Points on a hilly landscape, in no order, each with its height.
A ball rolls from a point to whichever of its 3 nearest points has the largest drop for the distance, and stops where none of them is lower. Distance is the straight distance between rows; heights are no part of it.
q_398: [ 51,   3,  17, -22,  11,  19,  11, -33,   9,  26]  (h 4.45)
q_339: [-49, -12,  -6,  29, -17, -12,  -2,  42,  -2, -29]  (h 5.70)
q_226: [ 13,   4, -15, -10,   2,   8,   5,  -9,   2,  15]  (h 0.26)
q_992: [ 45,   4,  12, -15,  13,  11,   4, -20,  14,  23]  (h 4.44)
q_41: [-10, -21, -13,   7,   9,  -2,   0,  17,  21,   4]  (h 5.17)
q_732: [-49,  10,  -1,   0, -37,   0, -13, -13, -50, -22]  (h 2.80)
q_486: [-15, -24,  -3,  19,   9, -14, -11,  27,  10,  -9]  (h 4.51)
q_379: [ 23, -10, -10,   1,  19,  -9,  14,  31,  34,  11]  (h 2.11)
q_258: [-26,  22,  12,  -2, -20,   2,  -5, -24, -21, -18]  (h 4.00)
q_715: [ -8,  13,  15, -10,  -7,  12,  -1, -26, -25, -19]  (h 3.01)
q_4: [-48,   3,  -5,  12, -32,  -7,  -4,  11, -25, -21]  (h 2.03)
q_28: [ 15,   2, -12,  -5,   6,   1,   8,   6,  16,  15]  (h 4.54)
q_644: [ 49,  16,  14, -26,   7,  26,   7, -40,   6,  25]  (h 4.65)
q_667: [ 30, -12,  -3,   0,  19, -13,  12,  23,  30,  13]  (h 3.37)
q_723: [ 31,  24,   5, -21,   2,  15,   1, -34,   0,  24]  (h 3.79)
q_574: [ 17,  16,  -7, -12,  -3,  10,  -2, -24,  -8,  22]  (h 4.18)
q_798: [ 49, -23,  -1,   7,  31,  -6,   9,  12,  34,  28]  (h 4.20)
q_382: [37, -3,  8, -7, 16, -3,  7, -3, 23, 23]  (h 2.09)
q_734: [ 25,  19,  -1, -19,   1,  10,   3, -23,   4,  21]  (h 4.37)
q_825: [-28, -15,   1,  25,  -1, -19,  -6,  46,   2, -26]  (h 2.07)
q_760: [-47,  -4,  -5,  18, -28,  -9,  -3,  24, -15, -26]  (h 2.48)
q_676: [  4,  -9, -14,   0,  10,   1,   6,  17,  26,  11]  (h 5.07)
q_545: [-21,  12,  10,   1, -14,  -3,  -5, -12, -17, -22]  (h 2.49)
q_958: [-16, -25,  -3,  15,   8, -12, -12,  20,   8,  -8]  (h 4.48)
q_904: [-26, -11,   0,  25,   0, -23,  -9,  37,   0, -23]  (h 6.00)
q_555: [-25,  -8,  -1,  23,   0, -19,  -8,  30,  -4, -26]  (h 4.70)
q_17: [  6,   3,  -7, -10,   2,  13,  -1, -19, -17,   9]  (h 4.23)
q_616: [ 46, -18,   3,   3,  28,  -9,   9,   7,  29,  23]  (h 3.94)
q_999: [ -4,  -2,   2, -10,   0,  13,  -2, -18, -20,  -7]  (h 3.56)
q_404: [-34,  14,   4,   4, -25,  -8,  -6,  -5, -19, -19]  (h 2.35)
q_553: [-33,   4,   1,  17, -17, -16,  -3,  20,  -9, -23]  (h 2.34)
q_859: [-24,  25,  15,  -6, -22,   9,  -1, -28, -24, -17]  (h 5.61)
q_511: [ 26,  16,   0, -12,   6,   4,   7, -12,  11,  22]  (h 4.59)
q_724: [-49,   7,  -2,   6, -33,  -4,  -8,   2, -33, -22]  (h 2.21)
q_990: [-33,  10,   1,  13, -19, -13,  -5,  11, -12, -21]  (h 2.25)
q_280: [ 50,  -8,   9,  -9,  26,   9,   9, -14,  25,  26]  (h 3.97)
q_165: [ 11,  10,   0, -15,  -3,  16,   1, -29, -32,   2]  (h 4.73)
q_818: [ -4, -14, -10,   1,   8,   3,   1,   7,  10,   7]  (h 5.43)
q_847: [-13,  -3,  11,   2,   1,  -4,  -8,   0,  -7, -18]  (h 2.23)
q_494: [-36,  -6,  -1,  25, -11, -16,   0,  35,  -2, -29]  (h 0.56)
q_695: [ 22,  24,  -1, -20,  -4,  15,  -2, -38, -12,  26]  (h 1.89)
q_873: [ 41,  14,  13, -19,   9,  13,   5, -27,  12,  23]  (h 4.42)
q_866: [26, -4, -2, -4, 16, -7, 13, 18, 27, 15]  (h 3.54)
q_655: [-10, -16,   2,   9,   7,  -7,  -9,   8,  -2, -14]  (h 3.75)
q_119: [ 16,  11, -11,  -7,   6,   4,   4,  -6,   5,  18]  (h 4.27)
q_663: [ -9, -15,  -2,   3,   9,   2,  -9,   5,  -5,  -8]  (h 5.63)
q_829: [  4,  -4, -13,  -6,   3,  11,   1, -10,  -8,   7]  (h 2.10)
q_856: [ -3, -19, -15,   6,  11,  -5,   4,  27,  33,   6]  (h 5.21)
q_288: [-16,   9,  14,   0, -10,   1,  -4, -13, -16, -20]  (h 2.56)
q_757: [ 1, -8, -7, -5,  5,  9, -2, -4, -5,  2]  (h 6.68)

Call two points neighbours if one is among the 3 nearest of the other. Go from one point of each pair to the other, from neighbour to neighbour, staying as low as possible. Name the highest point that can't be avoided.
q_494, q_4 | q_553
q_379, q_494 | q_992
q_4, q_695 | q_17
q_494, q_847 | q_288

Where does a ball stop that starts at each point below?
q_486 | q_847
q_545 | q_4
q_644 | q_695
q_757 | q_226
q_17 | q_226
q_958 | q_847
q_904 | q_494
q_732 | q_4
